A landscape with many valleys, sampled at points; each row gives a point and its height.
From any point a ball rolls to the lowest of the 2 points nearest to it. It stops when none of these is lower. Distance is the straight distance between rows; heights are no part of it.
<64>: | -32 |  13 |  -1 |   4 | -10 | -15 |  24 |  29 | -13 | -62 |   6 |   3 |  -1 |  19 |  -8 |  -7 |   1 | -10 |   3 | -25 |  15 | -49 |  38 |   3 | -33 |  27 | -31 |  (h 518)
<76>: |  -2 |  32 | -25 |   5 | -11 |   6 |   1 |   8 |   0 |  37 | -10 |   6 |  52 |  15 | -20 |  26 | -15 | -30 |  20 |   8 | -10 |  50 |   4 | -33 | -24 |  25 | -19 |  (h 651)
<899>: |  -8 |  56 |   7 |  20 |   1 |  -5 |  25 |   9 | -41 |  19 |  37 |   5 |  23 | -51 |  20 |  -2 | -24 |  39 |  -2 |  25 |  59 |   6 | -38 | -37 |  18 | -14 |  22 |  (h 515)
<535>: |  12 | -31 |  27 | -34 |  18 | -19 |   0 |   9 | -17 | -59 | -14 | -21 | -32 |   4 |  35 | -41 |  29 | -12 |   1 | -34 | -17 | -50 |   8 |  28 | -18 |  12 |  26 |  (h 482)
<1018>: |  16 |   3 |   3 | -34 |  14 | -10 |  20 |  37 | -14 | -62 | -14 | -13 |   0 |  10 |  28 | -55 |  26 | -21 |  -6 | -44 |   0 | -67 |  24 |  26 | -44 |  32 |   0 |  (h 496)
<246>: |  11 |   7 |  39 | -18 |  14 |  28 | -32 |   0 |  16 | -36 |  28 |   7 |  34 |  27 |  -5 | -35 |  35 |  25 | -24 |  11 |  43 | -40 | -13 |  17 |  -7 |  24 | -59 |  (h 426)
<906>: |  19 |  -7 | -13 | -31 |   7 | -12 |  -5 | -29 |  42 |   8 | -22 |  16 |  -1 |   4 |  30 |  -6 |  23 | -38 |  11 | -38 | -45 |  -7 |  -8 |  18 |  10 |   2 |  25 |  (h 406)
<21>: |  -6 | -18 |  -7 |  -9 |  -6 |  14 |  16 |  17 |  20 |  65 | -18 |  -7 |   6 | -43 |   1 | -20 | -25 | -52 |  30 |  37 | -19 |   7 | -30 |  -3 | -52 |  37 |  29 |  (h 324)
<1035>: | -11 |  26 | -23 |   1 |  -6 |  -4 |   3 | -10 | -12 |  -8 |  14 |   0 |  -8 |  27 | -14 |  41 |  12 |  22 |   5 | -33 |   0 |  47 |  27 |   0 |  46 | -27 |  12 |  (h 519)
<618>: |  -6 | -27 |  -2 | -15 | -11 | -12 | -39 | -49 |  14 | -47 | -11 |  -1 | -31 |  55 |  22 |   4 |  -1 |  -4 |   7 | -53 | -24 |   8 |  26 |  15 |  26 | -15 | -32 |  (h 565)
<418>: |   2 | -16 |  -7 |   0 |  -9 |  -9 | -13 | -39 |  40 |  29 |  -6 |  16 | -23 |  13 | -18 |  29 |  15 | -20 |   1 | -10 | -10 |  16 |  10 |  20 |  47 | -28 |  28 |  (h 338)
<62>: |   5 | -45 |  11 |  18 |  40 |   8 |  12 |  32 | -34 | -26 | -52 | -14 |  13 | -21 |  -8 |   7 | -14 |  51 | -30 |  -1 | -35 | -15 |  47 |  13 | -25 | -15 | -21 |  (h 299)
<323>: |   6 |  27 | -37 |  -3 | -19 |   6 |  -9 |  -9 |  72 |  24 |  22 |  35 |   2 |  45 | -35 |  -4 |  24 | -41 | -20 | -11 |  17 |  -8 |  21 |  32 |   3 |  -6 | -12 |  (h 301)
<727>: |  16 |  57 | -17 |  -2 |  15 |  -2 |   8 |  30 | -45 |  16 |  41 | -16 |  30 | -32 |  20 | -10 |  -7 |  60 | -12 |  -8 |  38 |  32 | -30 | -31 |   9 |  -9 |  10 |  (h 495)
<828>: | -11 |  40 | -28 |  15 | -16 |  -3 |  25 | -11 |  39 |  25 | -21 |  44 |  52 |  13 | -18 |  46 | -15 | -27 |   5 | -15 |  -4 |  10 |  16 | -24 | -16 |  -5 | -26 |  (h 633)
<813>: |  -1 | -22 |  53 | -31 |  -3 |   7 | -32 | -16 | -43 | -19 |  26 | -30 | -19 |  16 |   8 | -24 |  39 | -10 |  28 |  21 |  20 |  10 | -47 |  10 |  11 |  37 |  16 |  (h 458)
<584>: | -12 |  56 | -33 |  37 | -21 |  11 |  28 | -29 |  32 |   6 |  23 |  38 |   5 | -13 |   4 |  25 | -50 |  26 | -18 |  -3 |  14 | -21 |  16 | -36 |  23 | -45 |  -2 |  (h 540)
<847>: | -27 | -11 |  22 |  33 | -14 | -11 |  10 | -24 | -14 | -32 | -14 |   5 | -11 |   5 |   0 |  31 | -29 |  19 |   5 |  11 | -12 | -12 |  11 | -24 |  13 | -20 | -19 |  (h 567)
<919>: |  39 | -34 | -18 |   2 |   5 |   9 | -29 | -35 |  -4 | -16 | -14 | -19 |   1 | -12 |  57 | -17 | -41 |  30 |  -5 |   7 | -51 |  22 | -40 | -28 |  14 | -34 | -17 |  (h 283)
<49>: |  32 | -14 | -21 |  -4 |   0 |  17 | -24 | -18 |   7 | -28 |  -1 |  -8 |   2 |   5 |  25 | -14 | -14 |  30 | -29 | -12 | -37 |   3 |  -5 |  -5 |   7 | -19 | -30 |  (h 262)
<605>: |  -4 | -13 |  28 |  -9 |   8 |  -4 |   5 |  -7 |  -3 |  42 | -19 |   3 |  19 |  -6 | -11 |  19 |  21 | -30 |  30 |  24 |  -4 |  23 | -19 |   0 |   2 |  28 |  16 |  (h 421)
<406>: |   5 |   6 | -42 | -21 |  -9 |   9 | -28 |  26 | -19 |   1 |  47 | -26 | -27 |  27 | -10 | -10 |  28 |  22 | -20 | -21 |   4 |  38 |  15 |  24 |  18 |   7 |   6 |  (h 447)
<313>: |  -1 |  10 |  30 |  10 |  21 |  -5 |  44 | -10 |  28 |  23 | -24 |  35 |  32 | -53 |  16 |   7 |  -9 |  13 |   0 |  27 |   8 | -54 | -27 | -13 | -10 | -18 |  19 |  (h 272)
<719>: | -27 |   2 |  17 |  -3 |   0 | -33 |  35 |  31 | -21 | -49 | -13 |   1 | -27 |  -3 |  -2 |  -3 |  21 | -12 |   4 | -27 |  -1 | -51 |  32 |  17 | -18 |  16 |  20 |  (h 497)
<205>: |   5 | -34 |  23 | -26 |  12 | -12 | -36 | -47 |  33 | -27 | -32 |  13 |  -3 |  59 |   5 |   0 |  37 | -21 |   2 | -45 | -25 | -10 |  28 |  30 |  16 |   3 | -27 |  (h 560)
<320>: | -35 | -25 |  24 |  20 | -16 | -13 |  24 |  20 | -34 |  45 | -20 | -14 | -11 | -33 | -32 |  28 | -18 | -17 |  34 |  50 |  -8 |  30 | -18 | -21 | -24 |  16 |  33 |  (h 435)
<352>: |   5 | -19 |   8 | -10 |  14 |  26 | -26 |  35 | -10 | -39 |  21 | -15 |  -8 |  29 | -22 | -18 |  14 |  57 | -44 |   4 |   9 | -16 |  35 |  32 | -12 |   8 | -48 |  (h 362)
<1110>: | -28 |  -2 |  27 |   1 | -25 | -22 |  -4 | -21 | -34 |  21 |  24 |  -6 | -13 |  -6 |  -1 |  19 |  11 | -21 |  37 |  24 |  27 |  27 | -38 | -14 |  38 |   8 |  41 |  (h 49)
<473>: |   9 |  -7 |  -8 |  10 |  12 |   2 |  10 | -11 |  26 |  39 | -23 |  14 |  13 | -18 | -15 |  29 |   2 |   2 |  -6 |   4 | -20 |  14 |   5 |   1 |  24 | -31 |  16 |  (h 350)
<1048>: |   3 |  48 |  -6 |  -2 |   1 |   3 |  -4 |  -5 | -23 |  48 |  10 |   2 |  61 |   2 |   3 |  23 |  -6 | -10 |  21 |  13 |  26 |  64 | -26 | -38 |  -2 |  19 | -11 |  (h 670)
<81>: |  -7 |  -2 |   8 |   0 | -11 |  21 | -53 | -27 | -29 | -27 |  52 | -20 |  -3 |  39 | -14 |   6 |  12 |  30 |  11 |  11 |  35 |  47 | -11 |   5 |  50 |  -4 | -48 |  (h 192)
<549>: |  31 |   0 |  38 | -45 |  45 |  -1 |  14 |  11 | -13 | -23 | -36 | -11 |  31 |   3 |  18 | -20 |  47 |  -5 |   8 | -23 | -15 | -26 |   0 |  11 | -25 |  23 |   2 |  (h 532)
<643>: |  18 |  19 | -14 | -38 |  28 | -11 |   8 | -18 |  29 |  26 | -10 |  23 |   9 |  -3 |  13 |   2 |  49 | -13 |  -4 | -49 | -11 |  -1 |  -9 |  27 |  34 |  -7 |  43 |  (h 392)
<987>: | -24 |  -5 |  44 |  -5 |  21 | -34 |  34 |  -3 | -30 | -40 | -31 |  -6 | -26 |   2 |   1 |  23 |  34 |  13 |  17 | -35 |  -5 | -20 |  33 |  10 |  24 | -13 |  31 |  (h 507)
<48>: |   7 |   6 |  22 |  -9 |   5 | -12 |   7 | -37 |   3 | -35 | -24 |   5 |  23 |  16 |  30 |   5 |   3 |  -7 |  23 | -17 |  -7 | -13 | -10 | -19 |   2 |  -1 | -17 |  (h 165)
<1011>: |  10 | -12 |   7 |  29 |  17 |  21 |   4 |  22 |   2 |  28 |  14 |  -2 | -11 | -50 | -22 |  -4 | -11 |  63 | -48 |  51 |  19 | -12 |  -7 |   4 |  12 | -29 |   3 |  (h 668)
<420>: |  27 | -14 |   1 | -30 |   7 |  18 | -47 | -43 |  50 |  12 |   5 |  16 |  19 |  45 |  15 | -18 |  21 | -33 |  -6 |  -1 | -15 |   8 | -18 |  23 |   6 |  26 | -22 |  (h 361)
<286>: |  -6 |  12 |  22 | -12 |  10 |  25 | -24 |  16 |  -7 | -52 |  47 |  -3 |  -4 |  39 | -13 | -17 |  25 |  47 | -14 |  -2 |  48 | -19 |  10 |  14 |  11 |   8 | -63 |  (h 389)
<1010>: | -11 | -36 |  13 | -20 |   3 | -19 |  -5 | -13 |  13 |   7 | -42 |   6 | -23 |  11 |  11 |   4 |  12 | -54 |  21 | -23 | -43 |  -1 |  10 |  19 | -15 |  21 |  29 |  (h 422)
<984>: |  -4 | -12 |   5 |  23 |   6 | -10 |  18 | -37 |  20 | -13 | -43 |  18 |  -8 | -15 |  15 |  26 | -31 |  19 |  -4 | -16 | -37 | -25 |  28 | -11 |  14 | -46 |   3 |  (h 572)
<421>: | -13 |  27 | -34 |  26 | -23 |  -5 |  11 | -22 |  23 |   1 |   3 |  22 | -11 |  14 |  -9 |  40 | -23 |   4 |  -4 | -13 |   3 |  14 |  26 | -24 |  28 | -32 |  -4 |  (h 529)
<241>: |  10 | -15 |   8 | -11 | -12 |   8 | -51 | -43 |   5 | -27 |  22 |  -9 |   2 |  48 |  10 |   6 |   6 |   7 |  11 |  -2 |   2 |  27 | -15 |  -7 |  35 |  -2 | -47 |  (h 225)
<680>: | -12 | -20 | -20 |   7 | -27 | -35 | -15 | -56 |  30 | -14 | -19 |  17 | -47 |  39 |  21 |  25 | -14 | -17 |  14 | -47 | -30 |  24 |  25 |   0 |  34 | -28 |   5 |  (h 570)
<874>: |  26 |  -9 | -29 |   4 |  -1 |  17 | -15 | -11 |  65 |  27 | -12 |  19 |   6 |  24 | -34 |  10 |   8 | -17 | -30 |   4 |  -7 |   2 |  22 |  30 |   6 | -21 | -23 |  (h 321)
<167>: |  -6 |  27 | -40 |  11 | -28 |  11 |  -9 |  17 |  54 |   7 |  51 |  22 |  -2 |  39 | -37 | -20 |   4 | -30 | -34 |   5 |  34 | -21 |  10 |  23 | -29 |  26 | -32 |  (h 249)
<561>: | -14 |  27 |  27 |   1 | -24 | -16 |  17 |  -3 | -60 | -43 |  19 | -25 |  -4 |  -2 |  25 |  -3 |  -5 |  -4 |  61 |   4 |  26 |  15 | -39 | -47 |  11 |   6 |  10 |  (h 552)
<1036>: |   6 | -68 |  -5 |  -8 |   3 | -12 | -20 | -10 |  32 |  16 | -46 |  -1 | -35 | -14 |  13 | -19 |  -8 | -35 |   6 |  -9 | -53 | -15 |   9 |  32 | -19 |  -1 |  19 |  (h 436)
<45>: |  12 |  15 | -20 |   6 | -16 |  18 | -15 |   2 |  31 |  87 |  23 |  14 |  31 | -32 |   0 | -16 | -25 | -39 |   7 |  47 |  36 |  25 | -41 | -13 |  -4 |  11 |  25 |  (h 216)
<436>: | -10 | -17 | -18 |  49 | -26 |  11 |  11 |  -6 |  56 |   6 |  -4 |  15 | -45 | -15 | -28 |  11 | -43 |   1 | -27 |  29 |   0 | -39 |  35 |  16 |   8 | -51 |  -4 |  (h 336)
<264>: |   8 |   8 |  16 |   1 | -32 | -14 |   2 | -23 | -44 | -54 |   1 | -22 |  -4 |   4 |  44 | -15 | -29 | -14 |  58 |   1 |  -6 |   3 | -46 | -54 | -19 |   6 | -13 |  (h 566)
<890>: |  -1 |  17 | -37 |  -4 |  -6 | -14 |  13 |   1 |   1 | -23 | -30 |  16 |  12 |  15 |  22 |   9 | -10 | -34 |   7 | -59 | -36 | -12 |  29 |  -8 | -31 |   5 |  -1 |  (h 598)
<1038>: | -16 | -13 | -38 |  12 | -18 | -31 |   9 | -15 |  15 |   5 | -42 |   4 | -25 |  14 |  -5 |  38 | -21 | -27 |  14 | -46 | -44 |  33 |  44 |   3 |   7 | -24 |  19 |  (h 576)
<534>: |   2 |  14 | -64 |  -1 |  -9 | -17 |  20 |  14 |   0 |  11 | -40 |  -2 |   5 |  -2 |  13 |  18 | -32 | -44 |  21 | -52 | -56 |  35 |  35 | -12 | -30 |   6 |   9 |  (h 587)
<779>: | -27 |   6 |   9 |  -3 |   1 | -27 |  16 |   4 | -27 | -14 |  -4 |  -8 | -36 |   4 | -17 |  42 |  29 |  17 |  10 | -35 | -11 |  22 |  31 |   6 |  42 | -19 |  35 |  (h 513)
<532>: | -22 | -22 |   0 |  41 | -12 |  -3 |  20 |   0 |  13 | -30 |   0 |  11 | -58 | -32 |   3 |  -5 | -44 |  27 | -30 |  13 | -13 | -63 |  32 |   5 |   0 | -37 |   6 |  (h 357)
<505>: | -14 |  22 |   9 |  31 | -19 |   9 |   5 | -21 |   1 | -23 |  29 |  21 |  -2 |  -2 |  10 |   8 | -28 |  30 | -15 |  17 |  20 | -28 |  -5 | -25 |  20 | -22 | -23 |  (h 555)
<43>: |  16 |  45 |  29 |   1 |  13 |  -3 |  27 | -42 |  -3 | -61 | -26 |  16 |  41 |  10 |  42 |   6 |  -8 |  16 |  31 | -27 |   8 | -24 |  -7 | -42 |  15 | -28 | -31 |  (h 205)
<943>: |   1 |  -2 |  -1 |  -6 | -18 |  11 |  -2 | -11 |  27 |  53 |  16 |  12 |  27 | -30 |  20 | -28 | -28 | -41 |  23 |  44 |   8 | -10 | -56 | -21 | -26 |  27 |  13 |  (h 235)
<707>: | -19 |  -4 |  -8 |  34 | -23 |   3 |   7 |  35 | -14 |  -7 |  18 |  -2 | -12 |  -8 | -30 |   9 | -31 |  20 | -18 |  35 |  13 |   2 |  17 | -11 | -20 |   9 | -19 |  (h 386)
<98>: |  25 |  -5 | -61 | -19 |  -7 |  16 | -18 |  35 | -11 |   9 |  28 | -41 | -37 |  -5 |   5 | -29 |  -2 |   5 | -17 | -17 | -31 |  36 |   4 |  19 |  -6 |   6 |  25 |  (h 425)
<278>: |   7 | -36 | -40 |  31 |  14 |   8 |  14 |  51 |  -9 |   4 | -33 | -12 | -11 | -24 | -25 |   9 | -29 |  28 | -41 |  -3 | -36 |   2 |  61 |  21 | -24 | -29 |  -6 |  (h 279)
<582>: | -16 |  -4 | -19 | -23 | -21 |  -6 | -28 |  11 | -15 | -29 |  48 | -21 | -60 |  44 |  -3 | -20 |  33 |   3 |  -1 | -41 |   1 |  19 |  10 |  29 |  33 |   8 |  19 |  (h 463)
<102>: |  16 | -30 |  -9 |  -3 |  15 |   9 | -13 | -12 |  28 | -33 | -19 |  12 | -10 |  15 |   8 | -12 |   1 |  17 | -44 | -23 | -24 | -41 |  34 |  31 |   9 | -19 | -24 |  (h 285)
<648>: |  -6 |  13 |  -7 |   2 |  18 |   3 |  22 |  24 |  17 |   9 | -11 |  14 |  10 | -16 | -21 |  15 |  16 |  15 | -29 | -13 |   0 |  -9 |  21 |   9 |  -2 | -11 |   6 |  (h 369)
<566>: |   9 |  -4 |  46 | -24 |  15 |  21 | -40 | -35 |  26 |  -3 |  20 |  19 |  30 |  43 |  -1 | -20 |  36 | -17 |   6 |  21 |  28 | -17 | -29 |  20 |   5 |  38 | -42 |  (h 395)
<322>: |   5 | -22 | -43 |   5 | -20 |  -6 |  -5 |  32 | -19 | -25 |  17 | -25 | -52 | -21 |  26 | -33 | -30 |  11 | -16 | -14 | -31 | -12 |  -4 |  -1 | -13 |  -6 |  25 |  (h 399)
<1059>: |  -4 |  21 |  45 | -38 |  22 |   4 | -24 |  -5 | -36 |   0 |  33 | -13 |  11 |  17 |  -2 | -23 |  53 |  -6 |  20 |   6 |  55 |   9 | -35 |  11 |  25 |  37 |   5 |  (h 483)
<670>: |   4 |  -1 | -25 |  21 | -18 |  18 |   3 |  17 |  45 |  67 |  -5 |   9 |  20 | -29 | -30 |   6 | -27 | -29 |   5 |  47 |  13 |  10 | -14 |   0 | -22 |   0 |   6 |  (h 280)
<289>: | -20 |  -5 |  22 |  14 |  -1 | -24 |  32 |  26 | -63 | -32 | -22 | -23 | -20 | -20 |   4 |  12 | -15 |  13 |  21 |   9 | -16 |  -1 |  -6 | -20 | -12 |   5 |  20 |  (h 464)
<226>: |  19 |   7 | -27 |  -9 |  -3 |  22 | -26 |  23 |  28 |  72 |  42 | -15 |  -7 |  -9 | -29 | -35 |   6 | -35 | -18 |  38 |  35 |  26 | -18 |  25 | -21 |  35 |  18 |  (h 581)
<1157>: |   8 | -34 |  14 |  -5 |  11 |  20 | -26 |  32 | -31 | -10 |   8 | -33 |  -9 |  -4 | -17 | -15 |  10 |  34 | -29 |  22 |  -1 |   3 |  -3 |  15 | -18 |  11 | -12 |  (h 337)
<375>: |  42 |  19 | -42 |  -9 |  14 |  21 | -14 |  28 |  37 |  56 |  27 |  -5 |  11 | -29 |  -4 | -35 |   3 |   8 | -39 |  11 |  21 |   5 | -16 |  22 | -10 |   3 |  13 |  (h 611)
<770>: | -11 |  -1 |  30 |  31 |  20 |  -1 |  34 |   6 | -69 | -31 | -13 | -30 | -10 | -26 |  14 |  13 | -25 |  65 |   3 |  20 | -13 |  15 | -11 | -32 |  17 | -36 |   7 |  (h 472)
<139>: |  38 | -19 | -10 | -15 |   8 |  36 | -34 | -30 |  70 |  54 | -20 |  16 |  27 |  32 | -15 |  -2 |  18 | -39 |  -7 |  16 | -11 |  22 |   1 |  23 |   2 |   9 | -22 |  (h 339)
<728>: | -25 | -21 | -11 |  31 |  -4 |  -5 |  12 |  47 | -24 | -24 | -18 |  -3 |  -4 | -15 | -21 |   0 | -36 |   2 | -18 |   8 | -11 | -26 |  40 |   1 | -51 |  16 | -23 |  (h 351)
<540>: |  19 |  42 |  -6 | -25 |  30 |   6 |   5 |  -1 |  32 |  46 |  -1 |  33 |  49 |   0 | -15 |  12 |  49 |  -5 | -26 | -25 |  21 |   3 |  -5 |  20 |   8 |   1 |   8 |  (h 365)
<597>: |   1 |  -3 |  15 |  -6 |  15 |   9 |  12 |  28 |  -9 |  47 | -25 |  -8 |  38 | -29 | -11 |   4 |  -1 | -17 |  17 |  29 | -12 |  21 | -14 | -13 | -48 |  39 |  13 |  (h 387)
<490>: | -10 |  38 |   9 |   1 |   2 |   4 |  -3 |  18 | -49 |   3 |  16 | -19 |  41 |  10 | -11 |  17 |   1 |  15 |  31 |   6 |  31 |  46 | -13 | -38 |  -6 |  22 | -32 |  (h 686)
<1041>: |  -6 | -14 | -17 |  29 | -29 |  13 |   9 |  -2 |  70 |  39 |   5 |  25 | -14 | -21 | -25 |   6 | -29 | -23 |  -9 |  39 |  14 | -24 |   0 |  14 |   1 | -29 |   3 |  (h 316)
<703>: |  -7 | -30 |  48 | -35 |  25 |  -3 | -23 | -20 | -12 | -37 | -17 |  -9 |   1 |  51 | -12 |   6 |  55 | -13 |  18 | -29 |  -2 |  -6 |  24 |  31 |  14 |  17 | -25 |  (h 554)
<475>: | -14 |  40 |  34 |   7 | -14 | -11 |  22 |   7 | -54 |   1 |  26 |  -8 |  21 | -28 |  15 |  -7 | -13 |  15 |  33 |  35 |  59 |   2 | -57 | -42 |  -3 |  11 |   3 |  (h 534)
<330>: |  -2 |   5 |  36 |   6 |  12 |   3 |  18 | -27 |  -2 |  32 |   2 |  33 |  29 | -43 |  18 |   8 |   7 |  13 |   3 |  33 |  37 | -22 | -37 |  -9 |  33 | -25 |  28 |  (h 295)
<756>: | -22 | -15 |  29 |   9 | -18 | -12 | -14 |  -4 | -35 |  -5 |  52 |  -5 | -47 |  -8 |  -5 |  -8 |   9 |   7 |   3 |  33 |  33 |  -2 | -36 |   2 |  34 |   3 |  25 |  (h 109)
<229>: |   7 | -13 |  39 | -36 |  36 |   6 |  -5 |   1 | -32 | -12 | -33 | -25 |  23 |  27 |  -7 |   4 |  44 | -10 |  29 | -13 | -15 |  25 |  12 |   9 |  -9 |  31 |  -7 |  (h 545)
<898>: |  13 | -61 |  30 |  -1 |  35 |   9 |   2 |  37 | -18 | -24 | -28 | -18 |  -9 | -23 |  -3 | -22 |   7 |  36 | -38 |  21 | -15 | -41 |  19 |  22 | -32 |   1 |  -6 |  (h 314)
<822>: |  28 |  25 |  -9 |   5 |  23 |  16 |   0 |  33 |   3 |  20 |  24 |  -2 |  23 | -41 |   5 | -25 | -12 |  65 | -54 |  22 |  25 | -17 | -15 |  -6 | -18 |  -6 | -13 |  (h 656)
<1057>: |  -4 |  27 |  22 |  -1 |   7 |  -2 |  23 |  28 | -67 | -21 | -28 | -40 |  39 |   3 |   8 |  14 |  -9 |  -4 |  53 |   1 |  -5 |  41 |  -6 | -42 | -32 |  27 | -22 |  (h 698)
<693>: | -12 |  17 | -31 |   4 | -18 | -11 |   9 | -24 |  57 |  37 |   0 |  36 | -12 |  29 | -46 |  34 |  32 | -43 |   0 | -21 |  13 |  11 |  27 |  28 |  33 | -19 |  22 |  (h 323)
<419>: |  20 | -29 | -54 |  17 | -46 |  11 | -43 |  -3 |  38 |  28 |  31 | -31 | -61 |  23 | -27 | -20 | -20 | -53 |  -5 |  35 |  -1 |  34 |  -6 |  22 |   6 |  -8 |   6 |  (h 124)
<1153>: |  -5 | -43 |  51 | -22 |   0 |   3 | -31 | -39 | -21 |  30 |  -1 | -13 | -15 |  11 |   5 |  -1 |  21 | -32 |  35 |  42 |  -1 |  28 | -46 |   5 |  16 |  31 |  22 |  (h 440)
<431>: |  39 |  27 | -46 | -12 |  14 |  17 |  -6 |  32 |  33 |   2 |  30 |   3 |  13 | -19 |  17 | -49 |  -7 |  27 | -45 | -16 |   0 | -27 |  -8 |   5 | -28 |   2 | -12 |  (h 634)
<1102>: | -23 | -24 |  12 |  20 | -10 | -24 |  36 |  12 | -38 |  13 | -53 | -10 |  -4 | -31 |   1 |  23 | -24 | -19 |  42 |  11 | -38 |  11 | -13 | -30 | -34 |   4 |  23 |  (h 451)
<244>: |  -9 | -26 |  12 | -36 |  15 | -17 | -17 |  13 | -19 | -45 |   6 | -22 | -42 |  37 |   9 | -19 |  46 |   1 |  -3 | -50 | -11 | -15 |  31 |  49 |  14 |  13 |  21 |  (h 473)
<288>: |   4 |  -7 | -33 |  19 | -41 |  15 | -23 |   1 |  48 |  20 |  44 |   4 | -24 |  23 | -31 | -17 | -11 | -43 | -22 |  34 |  21 |  -1 |  -7 |  18 |  -7 |  15 | -18 |  (h 180)
<1175>: |   7 |  20 |  37 |  14 |  19 |   0 |  39 | -29 |   2 | -18 | -36 |  25 |  47 | -27 |  29 |  17 | -24 |  27 |   8 |  12 |  -3 | -33 | -17 | -43 |  -5 | -29 | -12 |  (h 242)
<1112>: |  24 |   6 |  13 | -18 |  31 |   1 |  23 |  37 |  -6 | -32 | -27 |  -6 |  24 | -17 |  20 | -38 |  12 |   8 | -18 | -16 |  -7 | -50 |   1 |   8 | -51 |  20 |  -6 |  (h 516)
<1166>: | -16 | -28 |  28 |   0 |  -7 |   5 | -37 |  -7 | -32 |  -4 |  43 | -20 | -31 |  16 | -28 |   7 |  28 |  38 | -12 |  31 |  30 |  22 |  -9 |  19 |  54 |  -9 | -10 |  (h 155)
<1119>: |   4 |  31 |  12 | -23 |  18 |  -1 |   2 |  25 | -24 |  27 |  15 |  -9 |  25 |  -4 | -17 |  -5 |  38 |  -1 |   4 | -10 |  30 |  27 | -14 |   1 |  -3 |  31 |  17 |  (h 517)
<571>: |   0 | -39 | -56 |  34 |  -5 |   0 |  18 |  52 | -19 | -12 | -21 | -20 | -17 | -31 |   3 | -15 | -61 |   7 | -25 |  -8 | -43 |  -4 |  36 |   3 | -51 |  -7 |  -3 |  (h 310)
<559>: | -13 |  11 |   7 |   0 | -23 |  -3 |  -8 |  -6 | -15 |  75 |  20 |   9 |  22 | -18 |   0 |  11 |  -3 | -39 |  31 |  37 |  39 |  49 | -33 | -18 |  29 |  13 |  38 |  (h 125)
<177>: | -24 | -18 | -18 |  30 | -21 | -13 |  20 |   9 | -34 | -55 |   6 | -15 | -61 | -24 |  28 | -19 | -48 |  12 |  -8 |  -5 | -23 | -41 |  15 | -11 | -19 | -16 |  18 |  (h 378)
<272>: | -34 | -10 |  12 |  43 | -20 |  -3 |  38 |  32 |   1 |  30 | -17 |  11 |  -3 | -40 | -35 |  24 | -29 |  -1 |   3 |  42 |   3 |  -7 |   1 | -14 | -31 |   2 |   6 |  (h 416)
<305>: | -20 |  19 |  26 |  20 |  12 | -18 |  45 | -23 |  12 | -31 | -16 |  30 | -17 | -19 |  18 |  19 | -10 |  19 |  -3 | -15 |  -3 | -59 |  29 | -13 |  12 | -30 |  24 |  (h 578)
<341>: |  -4 |  -4 |  14 |  -5 | -17 | -11 | -25 | -61 |  12 | -18 | -17 |  12 |  13 |  48 |  20 |  35 |  -1 | -18 |  42 | -18 | -21 |  27 |  -4 | -26 |  31 |  -8 | -24 |  (h 203)
<1005>: |   5 |   8 | -10 | -25 |  14 |  10 | -12 |  34 | -14 |  45 |  32 | -26 |  -7 | -14 | -16 | -23 |  21 | -15 |  -5 |  15 |  12 |  38 | -22 |  15 | -17 |  48 |  33 |  (h 547)
<89>: |  15 |  27 |   2 | -14 |  18 |   4 |  -7 | -17 |  19 |  36 |  18 |  29 |  42 | -23 |   8 |  -2 |  15 |  10 | -13 |   9 |  33 |  -7 | -29 |   0 |  31 |  -8 |   5 |  (h 326)
<369>: |   6 |  35 |  -3 |  14 |  21 |   4 |  21 |  12 | -50 | -20 |  26 | -24 |  -6 | -33 |  18 |  -4 | -17 |  72 | -10 |   2 |   7 |  13 | -16 | -34 |  22 | -37 |  14 |  (h 479)
<333>: |   4 |  56 | -23 |  -6 |   1 |  -5 |  27 |  11 |  21 | -19 | -20 |  33 |  48 |  19 |   6 |  12 |  -7 | -18 |   6 | -43 |  -1 | -20 |  20 | -22 | -38 |  11 | -30 |  (h 615)

Where does a ball stop that starts at each point below?
<369>: <278>
<246>: <278>
<1036>: <48>
<822>: <45>
<1057>: <278>
<1010>: <48>
<984>: <719>

Call two points neighbours if one is among the 2 nearest of the other. Go from one point of each pair to the other, from neighbour to neighbour, staying as low as possible. Name the highest point that can't be avoided.
<719>, <1110>: <64>
<48>, <278>: <246>
<45>, <48>: <241>
